Each scene shows the same named points in several views. A view is turned or mirrored, and shifted as a whole, has a little noise and may leave points out.

Scene 1
View 1
Q_717: [  2  11   2   4  -3  -1   5   6  -8  -3  -4   6   4  -1  -1  12   8  14
   4  -4  -5   4  -3  -3  -9   0   4   2  -6  -3 -15  -6 -12  -6  -8   2
  -1   0]
Q_202: [  4  12   2   3   0   0   4   5  -9  -3  -1   4   8   0  -1  11   8  13
   3  -3  -5   2  -2  -4  -8   0   2   1  -5  -2 -17  -4 -11  -7  -7   2
  -3  -2]
Q_343: [  1  13   4   3  16  16  -1  -8  -2  -4   2  -4  11   4  -2   3  12   4
  -7 -21 -10 -13   7  -4 -11  -4  -7 -11   4  -3 -18   3  -5 -11   1   3
  -5  -8]
Q_287: [ -4   8   7   4  16  16  -5 -11   0   1   0   1   6   3  -5   2  16   4
  -5 -25  -9 -14   5  -4  -5 -10  -4  -7   7   1 -16   4  -4 -12   2  -1
  -3  -5]
Q_276: [-16   9   9  15   8   7  -1  -7  -2  10  -1  13  -4   0  -3  10   8  11
   0 -21  -8 -10  -4  -1  -4 -11  -3   7   6   7 -10  -2   1 -12   0  -1
   5  -7]
Q_352: [  2  17  -1   9   5   3   7   3  -5   4   0  -1   6  -1   0  11  -2  14
   0  -4 -12  -2  -2  -4 -14   1  -4   1  -2   0 -15  -6  -8  -7  -9   8
   2  -7]
Q_549: [ -1  14   2   9   6   3   5   1  -4   2   1   0   5  -2  -1  12   3  12
  -1  -7 -10  -3  -2  -3 -11  -2  -3   0  -1   2 -16  -6  -7  -8  -8   5
   1  -8]
Q_102: [  2   7   8  -3  19  21  -7 -10  -2  -9   1   0  13   4  -5  -3  25  -1
  -7 -30  -6 -17  11  -4  -6  -8  -3 -16   3  -5 -17   8  -6 -17   6  -4
 -11  -2]
Q_478: [  1  15   0  10  -5  -7   9  10  -9   3  -1   5   2  -3   0  18  -3  17
   6   5  -6   8  -9  -4 -12   2   2   9  -5   2 -13 -10 -10  -4 -13   7
   3  -5]
Q_479: [ -5  10   8   7   7   7   0  -4  -4   0  -1   7   1   0  -4   8  13  10
  -2 -17  -7  -8   0  -4  -7  -7  -1   0   2   0 -13   0  -4 -10  -2   0
  -1  -4]
Q_225: [-15  11   8  21   5   2   2  -3  -2  16  -1   9  -7  -2  -3  14  -2  15
   0 -12 -10  -6  -8  -2  -7 -10  -4  12   8   9 -11  -7   2  -8  -5   4
   9  -8]
Q_452: [ -4   7   8   2   4   4  -1  -1  -5  -3  -4  11   1   2  -1   7  18   8
   4 -17  -3  -5  -1  -3  -3  -7   5   1  -2  -1 -14   2  -7 -11  -2  -4
  -4  -1]
Q_328: [ 14  12   0 -10  -4   0   5   9  -9 -17  -2   3  15   3   1   7  19   8
   4  -5  -1   3   5  -6  -9   7  10 -10 -14 -12 -21   1 -19  -8  -8   0
 -11   3]
Q_584: [  0  11   4   6   4   4   2   1  -8  -1  -2   5   5   0  -2   9   9  11
   3 -11  -7  -4   0  -4  -6  -3   2   0  -2   0 -14  -2  -9 -10  -6   0
   0  -4]
Q_427: [ -2   6   8  -1   1   3  -1   0  -8  -8  -4  14   3   2  -2   8  23   6
   6 -17  -2  -1   0  -4  -2  -5   9  -1  -6  -4 -14   4 -11 -12  -1  -6
  -6   3]
Q_347: [ -3  18   3  14  22  18   0 -10   2  10   6  -9   9  -1  -3   6  -5   9
 -11 -19 -16 -15   3  -4 -15  -7 -15  -5  11   6 -18  -3   3 -11   2  10
   3 -14]
View 2
Q_427: [  2   0   2  11   4  15 -12   6  -9  -7  -9  14   2 -15   0  -7 -14  10
 -11  -6 -12   7   7  12  -5  -1  -8  -9   4   7 -10   9   0   4  -2  11
  -2 -18]
Q_343: [ -3  -3  -5  10  -5   8 -12  -9 -11  -4  -3   4  -2  -3  12   9 -10  18
  -6  -8 -11  10   7   2   7  -2 -10  -5  15  22   6   7  13  -3  -6   6
  -3 -11]
Q_347: [ -3 -10 -14   4  -8  -4 -10 -10 -16   0   3   3  10   2  13  14   5  19
  -5 -13  -2  11   4  -3  14  -1  -5   6  17  27  14   3  19   1 -12   0
   7   0]
Q_202: [  0   4  -5   1   7   7  -9   1 -17  -5   1  11   4  -8   1  -8  -4   7
  -6  -7  -8   6   8   6   2  -3 -10   7   6   6  -7   7  -9   2 -12   3
   2 -16]
Q_102: [ -3  -1   0  14  -5  14 -13  -7  -8  -6  -5   8  -6  -7   9   8 -17  16
  -5  -6 -13   8   7   6   5   0 -12 -13  14  20   1   8  13  -2  -2  11
  -8 -13]
Q_584: [ -1  -1  -5   6   3   7  -9   4 -14  -5  -2  12   7  -8   4  -3  -4   9
  -9  -9  -8   7   7   7   1  -1  -7   1   8  12  -4   4   0   3  -8   5
   3 -14]
Q_478: [  1   3 -10  -3  11   3  -5   6 -22  -5   6  13  13 -10  -2 -15   5   1
 -10 -10  -4   6   9   6   3  -4  -8  17   0   1  -8   4 -15   6 -14  -2
  11 -15]
Q_287: [  0  -7  -4  13  -6   8 -13  -4  -9  -3  -5   8   3  -7   7   8 -10  19
  -9  -9 -11   7   4   5   6  -1  -6  -9  17  21   5   6  18   0  -2   9
   0  -8]
Q_479: [  1  -6  -4   9  -1   6 -10   3 -11  -4  -4  12   7  -9   3   1  -6  15
  -9  -8  -5   9   5   9   3   0  -6  -3  11  14   1   4   8   3  -5   6
   4 -11]
Q_452: [  2  -2  -2  12   1  11 -10   5 -11  -5  -7  14   4 -12   0  -6 -10  11
 -11  -6  -9   5   4  12  -1  -1  -7  -6   7   8  -4   7   3   3  -2   9
   2 -15]
Q_328: [ -2  12  -4  -1   8  13  -9  -1 -17  -9   2   7  -6  -7   3  -9  -8   4
  -2  -7 -14   5  14   4   1  -4 -17   7   2   4 -13  10 -17  -1 -13   2
  -8 -25]
Q_549: [  0  -2  -9   1   2   1  -8  -1 -17  -2   1  10   8  -6   5   0   0  10
  -7 -10  -5   8   9   4   5  -1  -8   9  10  12   1   5   1   3 -11   1
   5 -10]
Q_717: [  0   5  -5   2   7   7  -8   2 -17  -5   2  13   5 -10   0 -10  -5   6
  -8  -7  -8   7   9   7   0  -5  -9   6   4   4  -8   7 -10   3 -11   2
   3 -18]
Q_225: [  4 -12  -9   5   2  -3  -6   9 -17  -1  -1  15  23 -10   1  -4   9  10
 -14  -9   2   7   3  10   2  -1   3   9  10  12   5  -2   7   8  -7   2
  20  -2]
View 3
Q_347: [ 12   7   4  -6   0   2   4  -2 -20  -6  -3  -1  24  10  -3 -10  30 -10
  16  -3   4  -4  -3  -2  13   3   3 -10 -22  -8 -24 -15  -8  11   2 -13
   2 -10]
Q_452: [  3   0  11   3   4  -4   2   2  -6   5  12   3   4  14  11   0  15   0
  -9   0  -6  12 -10   3   9  19  12  -1  -8  -3 -12 -15  -4  -1  -8   0
 -14  -7]
Q_328: [ -4  -5  -9   4  -3 -10 -10  -6  -1 -14  26  -5   7  14   2   1   5   6
  -6   2  -2  18 -16   4   6  21   7   4   0  -7   1 -16   1   3 -12   9
  -3 -13]
Q_479: [  4   1  11   0   4  -2   3   1 -11   3   8   4  10  13   7  -3  20  -2
  -2   0  -4   7  -9   2  10  15  11  -4 -12  -4 -15 -14  -5   3  -6  -2
 -10  -7]
Q_202: [ -1  -4  -1  -1   3  -4  -7  -2  -5  -7  15  -5   6  11   1  -2  11   4
  -2   2  -8  12 -14   5   7  17  10  -5  -6  -4  -7 -13   0   3 -10   4
  -5  -9]
Q_102: [  8   8  13   9  -7  -3  16  -2 -13   2  15  13  25  23  14   3  16  -9
  -6  -4  13   7  -3  -8  17  16   6  11 -14 -11 -12 -23  -7   4  -1 -13
 -12 -13]
Q_584: [  0  -1   5  -1   4  -4  -2   0  -9  -2  10  -2   7  12   4  -3  16   1
  -3   1  -7   9 -12   4   8  15  10  -5  -9  -4 -11 -14  -3   5  -6   2
  -6  -7]
Q_225: [  3   1  12 -10  15   1  -4   6 -16   3  -4  -5   1   4  -1 -11  28   1
   3   2 -14   1 -11   8   7  12  13 -18 -16   2 -22 -11  -7   4  -5  -2
  -8   0]
Q_287: [  9   5  14   4   0  -1  10   1 -15   5   7   9  18  18   9  -2  22  -6
  -2  -4   3   4  -4  -5  13  12   9   0 -15  -7 -17 -18  -6   6  -2 -10
 -12  -8]
Q_352: [  1  -4  -4  -7   3  -3  -6  -1 -10  -9   9  -9   9   7  -4  -6  18   1
   6   3  -7   8 -15   5   6  13   6  -9 -11  -5 -10 -10  -2   7  -6   3
   1  -9]
Q_549: [  0  -2  -3  -8   7  -2  -9   0 -10 -10   6  -8   8   5  -5  -8  21   1
   9   2 -10   6 -14   7   6  12   8 -14 -10  -3 -13 -11  -3   7  -8   3
   0  -7]
Q_343: [  4   2   6   4  -2  -4   3  -2 -10  -3  14   4  17  17   6  -1  16  -4
  -2   1   4   9  -8  -2  13  15   9   1 -10  -9 -10 -17  -3   4  -5  -4
  -8 -10]
Q_717: [ -3  -4   0  -1   4  -4  -6  -1  -4  -5  16  -4   2  11   2  -1  11   4
  -4   3  -9  15 -17   6   6  19   9  -4  -4  -5  -6 -13  -2   2 -11   5
  -6  -8]
Q_427: [  1   0  11   6   5  -6   2   3  -8   4  17   4   3  17  14   2  11   0
 -13   0  -5  17 -12   2   9  24  13   2  -6  -3  -7 -15  -2   0  -9   2
 -14  -7]
Q_478: [ -5  -8  -4  -8  10  -3 -14   0  -5  -9  10 -11  -2   5  -6  -7  16   8
   3   4 -17  11 -19  12   2  15  10 -15  -6  -1  -7  -9   0   2 -12  10
  -1  -7]
Q_276: [  6   0  18  -5  10   2   1   5 -15   8  -2   2   4  10   7  -5  25  -2
   0   0 -11   2  -7   5  11  13  13 -14 -18   0 -21 -14  -8   4  -3  -6
 -13  -1]
View 4
Q_202: [  1   1   8   1 -12  -3   4  -3  -5   3  13  18  -2  -8  -4  -9  -2   6
   8  -4  -4  -1   8   6 -11   4  -3   7   1   4  -6  -3  -8  -9  -1   7
   0   8]
Q_478: [  1  -4   4   7  -8  -7   0  -8   5  11   7  17  -7  -7   0 -11   8   5
   6 -12  -1  -1  11   5  -8   5 -10   6   1  14  -5   1  -7  -9 -12   9
   1   9]
Q_343: [ 12  12   6 -16 -17  -1  10  -4  -7 -15  10  21   7  -7  -9  -2 -10   7
   9   9  -4 -10   2   8 -12   8  14   3   5 -12 -11 -12 -18 -10   6   9
  -5   6]
Q_102: [ 13  12  10 -22 -17   0  14   1 -16 -22  17  18  13  -3 -16  -1 -16  10
   9  15  -9 -10  -2   8 -18   7  16   5   4 -21 -10 -13 -18 -13  17   9
  -6   7]
Q_225: [ 12   2  -6  -8  -5  -7   3 -14  10  -7  -9  12  -8  -9  -5  -6  10  12
  11 -20   3  -2   0   9  -3   8   4  -8   6  -4  -7  -1 -10 -16  -2  10
   1   4]
Q_479: [ 10   5   2 -10 -12  -4   6  -6   0  -8   3  19   0  -8  -6  -4  -2   9
   6  -2  -1  -6   2   9 -10   8   7   0   5  -3  -9  -4 -13 -11   1   9
  -3   5]
Q_276: [ 14   3  -2 -14  -7  -4   8 -11   3 -15  -2  11  -4  -7  -9  -4   4  14
  12 -17   0  -2  -4  11  -8   9   7  -8   5 -10  -6  -3 -10 -18   8   9
   0   5]
Q_328: [ -5   0  14   5 -15  -2   4   3 -11   7  27  23   4  -7  -3  -9  -8   2
   6   7 -10  -2  15   6 -16   2  -8  14  -3   9  -5  -5 -10  -7  -2   8
  -3  10]
Q_549: [  6   4   2  -3 -12  -3   3  -6   1  -2   5  21  -1  -6  -5  -5  -1   5
   6  -3  -1  -7   5   7  -9   8   3   4   5   2  -8  -5 -12  -9  -5   9
  -2   6]
Q_717: [  0  -2  10   2 -11  -3   5  -2  -4   3  16  17  -1  -6  -4  -8   0   6
   7  -5  -5  -1   9   5 -12   5  -6   7   0   5  -3  -3  -8 -12  -2   8
   1   9]
Q_352: [  7   3   1  -1 -12  -4   2  -7   2   3   4  22  -2  -9  -2  -6   1   4
   5  -2  -1  -8   7   5  -8   7   3   5   2   5  -9  -4 -13  -8 -10  11
  -3   7]
Q_584: [  4   1   7  -5 -11  -4   6  -6  -5  -4  10  16  -1  -6  -6  -7  -2  10
   7  -4  -5  -5   5   6 -11   5   1   3   2  -2  -6  -4 -11 -12   2   8
  -1   7]
Q_427: [  3   1  17  -9 -12  -2  13   1 -20 -10  26  12   8  -5 -12  -9 -10  12
  10   3 -12  -2   4   8 -21   3   1   4  -1 -10  -2  -6 -11 -17  19   6
   1   9]
Q_287: [ 13  10   3 -20 -14  -3  11  -6  -6 -19   7  17   8  -6 -12  -2  -8  11
  10   2  -4  -7  -2  10 -13   8  13  -2   5 -16 -10  -8 -16 -15  10   9
  -3   5]
Q_347: [ 20  17  -7 -17 -17  -2   5 -12   6 -13 -11  27   1  -6  -7   2  -3   6
   9   3   5 -14  -3   9  -4  11  21  -1   9 -11 -16  -8 -22  -7  -9  10
  -7   3]
Q_452: [  5  -1  10  -8  -8  -4   9  -3  -7  -8  15  11   2  -7 -10  -7  -2  11
   9  -8  -7   0   2   8 -16   5  -2   1   1  -7  -2  -3  -9 -18  12   9
   0   8]
View 5
Q_478: [-10  -4   4  -3   4  -8 -20  -8   2  -9   1   3  -4  -1  -4   9 -10 -10
 -10  -7  -3  -3   7   0  -8   5  -5   5  17  -2  -2   1   9  13   3 -14
   5   8]
Q_287: [  2   1   4  -9   9  -7  -4  -3  -6  -9   4   1  14   4  -5   9  -5  -9
   6   5  12 -12  10  -4   9  16  14   2  18  15 -12  -7 -24  10   0   4
  -5   3]
Q_549: [ -4  -3   5 -10   8  -6 -15  -5  -3 -11   3   6   1  -1  -6   9 -10  -7
   0   3   2  -5   7   1  -2  12   7   3  14   4  -5  -2  -5  15   2  -7
   0   4]
Q_347: [  2  -5   2 -13  21  -1 -15   9 -10 -24   8  14  -3  -8 -11   5 -15   3
  15  12   4  -2   5   4   7  17  22  -4  12   3  -9  -5 -20  28   1  -1
  -5  -9]
Q_479: [  0   0   4  -9  10  -5  -7  -4  -5 -10   4   3  10   1  -6   8  -7  -7
   3   3   7  -9   7  -5   5  14  10   5  18   8  -9  -6 -16  13   0   0
   0   5]
Q_584: [ -3   0   4  -8   5  -6 -10  -7  -3  -8   2   4   7   2  -4  11  -8 -10
  -2   0   5  -9   9  -2   0  12   6   4  17   8  -9  -4 -10  11   1  -4
   0   6]
Q_276: [ -1  -6  -3  -9  16   0  -7  -2  -9 -17   9   1  11  -1  -7   4  -6  -5
   4   1   1  -9   7 -18   2   9  12   3  24  -2 -11  -6 -15  20  -2   4
   6   8]
Q_717: [ -6   2   6  -7  -2 -10 -12 -10   1  -3   0   1   3   3  -2  12  -7 -13
  -8  -4   3  -8  10   1  -3   9  -2   6  17  10  -6  -1  -3   6   1  -9
   0   8]
Q_202: [ -4   0   7  -7   1 -10 -13  -9   0  -5  -1   4   4   2  -4  12  -8 -13
  -7  -2   3  -9   8   4  -4  11   2   5  15  12  -5   0  -3   8   2 -11
   0   5]
Q_102: [  9   4   8 -15   8  -9  -1  -2  -9 -10   4   6  18   7  -4  10  -3  -8
  12  12  17 -14  11   4  14  24  22   2  14  25 -16  -8 -38   8   0   5
 -11  -3]
Q_343: [  4   1   7 -12  10  -6  -9   0  -7 -13   3   9   8   2  -8   9  -9  -6
   9   8  11  -9   7   7   9  20  18  -1  12  15 -11  -7 -23  13   1   1
  -9  -4]
Q_352: [ -6  -2   5  -6   7  -6 -18  -4  -1 -12   2   9  -5  -3  -6   8 -11  -7
  -1   2   1  -3   8   7  -2  10   5   2  14   3  -4  -1  -2  16   3 -13
  -3   0]
View 6
Q_549: [ -9  -1  12  -5  -2  -6 -15  10   3  -8   7  -7   7   5  -6   3   9  -6
 -12  12  -7  -4  -2 -13 -13   8  14  -4   4   4   8   1   1   6   4   8
  -4  -1]
Q_452: [-14  -4  11  -8   2   3  -6   8   8  -9  -2  -7  14   8  -3   3   6 -15
  -7   5  -6   6   0  -2  -7  17   9 -14   4   6   2 -10   6   7   5  15
  -6  -5]
Q_427: [-15  -6  16  -8   3   3  -3   8  10  -8  -2  -7  15   9  -4   2  -2 -16
  -7   4  -4   8  -1   7  -7  20   9 -16   4   7   1 -11   5   8   4  19
  -7  -5]
Q_225: [ -9   8  -4 -10  -1  -7 -14   6   0 -17   2  -5  14   4  -5  10  19 -13
  -6  12  -9  -3   2 -25  -6  10  14  -4   0   2   9 -11   2  -4   2  -5
  -2  -5]
Q_343: [-14  -3  10  -4   0   4  -7  18  11   3   5 -13   5  -2  -5 -12  16 -12
 -17  13  -5  -2 -12 -12 -14  18  11  -8   4   9  -2   4   2  12  10  22
  -7  -7]
Q_276: [-12   5  -4  -8   0   0  -6   7   3 -12  -3  -8  15   2  -3   4  22 -17
  -8   6  -6   3  -1 -20  -8  16  12  -9   0   3   2 -11   4  -2   6   2
  -5  -9]
Q_328: [-10 -12  32  -7  -1  -7 -17  12   9  -4   9  -6   7   9  -8   3 -14  -4
  -8  13  -4  -3  -1  10 -14   5  13 -10   9   7   9   3   4  14   1  23
  -4   8]
Q_478: [ -7  -2  19 -10  -2 -14 -20   4   3 -15   9   0  12   9  -9  15  -5  -5
  -3  11  -5  -7   7  -7 -10   0  17  -3   6   3  17  -3   3   2  -2   0
  -3   7]
Q_352: [ -7  -2  15  -7  -3  -9 -19  10   6  -9   8  -5   7   4  -7   5   7  -6
  -8  14  -6  -8  -1 -14 -12   2  15  -2   5   3  10   4   1   5   3   8
  -3   3]
Q_287: [-17  -2   4  -5   0   7  -3  13   8  -1   0 -13   9  -1  -3  -8  21 -14
 -16   9  -6   2  -9 -13 -13  22   9  -9   0   8  -3  -1   3   8  10  19
  -7  -9]
Q_717: [-10  -5  21 -10   0  -7 -13   7   5 -11   5  -4  11   8  -7   7  -5  -7
  -5   9  -6  -1   2   1 -10   8  13 -10   5   5  10  -4   4   7   2  11
  -3   3]
Q_584: [-11  -2  13  -8   0  -4 -11   8   4  -9   3  -7  11   6  -5   2   5 -11
  -7   9  -7  -1   0  -6  -9  13  12 -10   5   6   5  -3   2   7   5  11
  -5   0]
Q_202: [-10  -6  19  -8   0  -7 -14   9   6  -7   7  -6  11   6  -7   4  -3  -8
  -7  11  -7  -2   0  -1 -11   8  13  -8   6   5  10  -2   2   7   2  12
  -3   2]
Q_479: [-12  -1   6  -8   1   0  -7  12   7  -7   1  -9  10   3  -5   1  13 -13
 -10   9  -6   2  -3 -11 -10  18  10 -10   2   5   1  -4   5   7   7  11
  -6  -4]

Which points are out of place in each view (at most two, in the order of its rows)? Write none if all are in place.
view 1 | Q_328
view 2 | Q_102
view 3 | Q_549, Q_343
view 4 | Q_479, Q_427
view 5 | Q_287
view 6 | none

Scene 2
View 1
Q_950: [ -4 -11   2 -14  -1  -3   8   9 -13   9  -5   3 -15   3 -24  -8   0 -16
  -1  13  -7   6   6   9  -1  -4  -1 -14  -8  23   9   8  -3   6 -17   1
  -6  11]
Q_118: [ -1  -7  -1  -3   8 -10   7  13  -4   9   1 -13 -15  -4   4 -10  -2  -1
 -17   5   7  -8   6  17   6  -5  -2  -4   0   8   1   6  14  -5  -6  -7
  -2   2]
Q_845: [  4 -12  -1   2  10 -10   9   7  -6  12   2 -16 -12   1  -3  -3   0  -1
 -20   7  10  -3  13  20  -1  -8  -3   6  -2   5   1   4  20  -8 -14 -10
   0   2]
Q_853: [ 18   6  -3 -11  13 -11   4  12  -2   5 -11   7  -2  12   5   0  -7  -6
  -4  19  -2 -16   1  22  -7  -3  -9   2  -1   8   6  24  -8  -3   4   0
  -4   8]
Q_232: [ 25   5  -4  -6  13 -10   4   4  -6   8  -8   8   3  19  -5   9  -3  -7
  -4  23  -1 -16   8  29 -22  -6  -8  11  -3   5   7  25 -11  -3   0   1
  -3   9]
Q_377: [ 20  -4   0  -5  12  -9  10   1  -8  11  -2   4   0  19 -18  12  -1  -9
  -7  18  -2  -7  11  26 -24  -7  -8  14  -6   9   2  14  -3  -5 -14  -3
  -4   8]
Q_819: [ 10  -3  -3   2  15 -12   6   8  -3  10   0 -11  -6   5  11  -2   0   4
 -18   9   9 -16   8  27  -1  -8  -9   9   3  -1   3  14  12 -10  -2  -7
   1   1]
Q_736: [-22 -19   1 -11  -2  -3   8  19 -10   8  -2 -19 -30 -18  -1 -27   0  -4
 -17  -6   4   5   7   3  29  -4   1 -24  -1  18   6  -7  21   1 -15  -9
  -4   2]
Q_109: [-16 -19   0  -3   1  -6  10  14 -12  10   2 -22 -25 -14  -7 -18   1  -4
 -21  -3   7   5  10   8  19  -3   0 -14  -1  15   2  -7  24  -4 -19 -10
   1  -1]
Q_641: [  2  -9   0 -10   4  -7   8  10 -10   8  -5  -6 -14   1 -11  -8  -1  -9
 -11  10   0   0   7  13   1  -5  -3  -5  -2  13   3   7   6  -2 -12  -3
  -4   5]
Q_254: [  7   3  -2 -10  12 -11   5  14  -3   6  -9  -3  -9   3  11  -8  -4  -4
  -9  11   2 -16   2  21   2  -4  -9  -3   2   7   3  16   2  -3   5  -4
  -3   6]
Q_419: [ -9 -15   4 -22  -8   0   8   9 -19   7  -7   9 -20  -1 -32 -11  -4 -25
   7  11 -13  17   5   3   2  -1  -1 -24 -11  31  13   5  -7  12 -25   0
  -7  14]
View 2
Q_118: [ -2   3  12   1   4 -14  -4   4  -5   7   0  12 -10   5  -5  -5   2  -7
  -5  15 -30   1   0   6  -8  -7  -4  -5  -5  -3   0  12   5   1 -11   8
  -3  -9]
Q_377: [ 10  -5  -3  -1  -1  -4  -5   5 -13  -6   5 -17 -13   8 -23   5 -17   1
 -13 -14 -24 -18  15   3  10 -20  -3  -5  16   3   3  13   5   0   0  15
  -1 -14]
Q_109: [ -1   6  15  -3   3 -21  -6   4   4   7  -7  34   0  -1  17   5   1 -16
   2  19 -26   1   4   8 -15   1  -3  -5 -13   2  -5   6  -2   8 -26   7
 -19  -3]
Q_950: [ 17  -9   4  -8   2  -6 -10 -10   2  -3   7  14   1   1   2  11 -11  -6
   2  -1  -2 -13  11  10  13  -9  -9  -3   3  -6  -5  -2   8   7  -5  12
 -10  -6]
Q_419: [ 19  -9   2  -8   4  -5 -11 -10   5  -3   7  15   4  -2   4  16 -11  -5
   2  -3  -1 -13  14  15  14 -10  -8  -3   3  -6  -8  -6   6   8  -8  14
 -10  -5]
Q_641: [  6  -3   5  -3   3 -11  -6  -2  -1   2   2  12  -4   0  -2   4  -6  -4
  -3   4 -20  -8   7   8   1  -7  -5  -3  -1  -2  -1   5   4   3  -7  13
  -6  -9]
Q_736: [  0   4  16  -6   6 -18  -8  -1   8   8  -4  45   3  -4  18   3   4 -16
   8  25 -18   6   1  14  -9   4  -8  -3 -19  -3  -6   2   2   8 -20   8
 -17  -4]
Q_232: [  9  -5   1   1   0   2  -4   1 -12   1   9 -21 -18  10 -33  -1 -11   5
 -16  -6 -26 -13   7   2  11 -19  -7  -5  12  -1   5  13  14  -2  10  10
   9 -17]
Q_819: [ -5   4   9   3   1 -11  -1  11  -9  11   0  -1 -16  10 -22  -7   0  -1
 -12  12 -40  -2  -1   0  -7 -11  -2  -5  -2   2   4  19   8  -2  -6   5
   4 -15]
Q_254: [  2   1  10  -2   4  -3  -6  -1  -3  12   6   5 -16   7 -18  -5   2   0
  -9  15 -25   2  -2   3   1 -11  -6  -5  -7  -6   1  10  13   0   2   6
   6 -14]
Q_853: [  3  -5   5  -1   2   0  -3  -5  -6   5  10  -9 -14   8 -27  -4  -3   6
 -10   5 -21  -4   0   5   9 -17  -8  -2   2  -7   4  12  16  -1  10   8
   9 -16]
Q_845: [ -2   5   7   4   4 -16  -5  13  -5   3  -4   9  -8   6  -5  -1  -5  -9
  -8   7 -36  -4   5   2  -8  -8   0  -6  -1   6   1  18  -1   2 -13  11
  -9  -8]
View 3
Q_819: [ -2   0   0 -14  -2 -31   3  -9  -3  -7   6   5  -4  -4  -7   1   6  19
   1  -7   2  -8  29  10 -11 -10   0 -21 -10  -4  -9   8  -6   3 -12  -3
   5  -2]
Q_254: [  1  -4  -6 -11 -11 -21   5 -10  -5  -4  12   3  -7  -3 -15   0   8  14
  -9   0   4  -6  17   8 -11 -15   6 -10  -6  -3   2   7  -6   3  -9  -6
   3  12]
Q_232: [-12   3  -1  -5   0 -31   8  -2  -1  -7 -11  15   7   3 -12  -6   3  -2
  -3  13   0   1   0  -3 -18  12   7 -36  -8  -8 -20   7 -11   9  11 -27
  15   1]
Q_419: [ -7   2   1   9 -16   5  -9  19   7  10  13  10  17  -1  -7  -7  14   3
 -13   8  11  -3   1   1 -21  -4  16  18   2   6   2   3   2   3  10  -7
   8   3]
Q_118: [ -5   3   4  -7  -7 -18  -6  10   3   3  12   3  11  -3  -2   0  11  20
   5 -11   9 -10  31   8 -16 -12   3   2  -6   2  -2   7  -2   1  -9   1
   4  -6]
Q_641: [ -6   2   0  -1 -12 -11  -5   7   1   2  11   7   9  -3  -5  -2   9  13
  -3   0   7  -6  15   8 -16 -12  10   3  -4   0  -1   3  -2   4  -1  -4
   6   0]
Q_736: [ -1  -1   3  -1 -18   2 -15  14   4  12  28  -1  11  -7   0   1  17  26
  -4 -12  18 -11  34  15 -14 -30   9  32  -3   5  17   6   3  -1 -13  15
   0   2]
Q_950: [ -6   1  -3   7 -16   4  -5  15   3  12  12   9  16  -2  -7  -7  10   4
 -11   9  11  -2   0   4 -21  -8  16  14  -1   5   2   4   2   4   9  -8
   5   3]
Q_109: [ -4   1   8  -2 -13  -7 -14  13   4   9  21   2  15  -5   2   1  15  26
   4 -15  16 -10  39  13 -15 -23   6  22  -2   5  11   5   3  -1 -13  14
   4  -5]
View 4
Q_853: [ -3 -19  -3   2   9  -4  -3 -17   6 -19 -12  -3  13  17   4  -7   6   4
 -22  -1  -3  -9  -8 -11  -6  -4  12  -5   9  17  -9 -10   8  -4  -4  -6
  -4 -18]
Q_109: [ 15  -5 -24  12  -3  -3  12  -2  20  -3   5   2  -1  12  -3   0  -9  -3
  -1  22  -2  17  24   2  15   8  11   7  21  -6  -8 -11   1 -12  -3   9
 -24  -3]
Q_845: [  5  -4 -12   6   7  -4   8  -5  14 -19 -12  -7   1  17  -4  -3 -19  -5
 -15  13   6   4  14  -6   3  -8  19   4  13  -3 -12   0  19   2   8   9
 -22  -4]
Q_232: [-12 -14   7  -5   9  -1  -6 -18  10 -32 -20 -12  20  18   4 -10   5   8
 -30  -1  -3 -17 -11  -6 -10  -5  14  -1  11  12  -9  -8  12   0   3  -6
   1 -11]
Q_377: [-14  -3  11  -6   4   0  -1 -14  20 -34 -18 -13  21  15  -2  -7  -4   1
 -27   5  -4 -10  -4   4  -7  -3  15   4  13   1 -14  -5  13   3   6  -1
   0  -2]
Q_254: [  4 -20 -12   5   8  -7   1 -13   4 -15  -7   2   5  16   2  -6   0   2
 -15   2   4  -2   5 -12   0  -4  16  -1  12  15  -7  -9  10  -7  -4  -2
 -14 -15]
Q_819: [  8 -16 -15  10  18  -9   4  -8   0 -19 -13  -4  -5  17  -2  -7 -20  -6
 -20   5  15  -1  11 -18  -3 -20  23   2   3   4 -11   3  25   4   9   5
 -26 -14]
Q_950: [ -1  -4  -6   1  -7  -1   5  -9  26 -12   0  -2  14  14  -1  -4   5   3
 -11  17 -12   8  11  10  10  14   5   6  26  -3  -5 -17  -4 -14  -9  -1
  -6   0]
Q_419: [ -2   0  -7   2 -11   1   8  -8  27 -10   1   0  15  12  -4  -3   6   2
 -10  22 -14  10  12  14  12  19   7   6  27  -5  -7 -20  -7 -15 -10   1
  -7   3]

Which points are out of place in each view (at most two, in the order of its rows)? Write none if all are in place.
view 1 | Q_419
view 2 | none
view 3 | Q_232, Q_118
view 4 | Q_109, Q_819
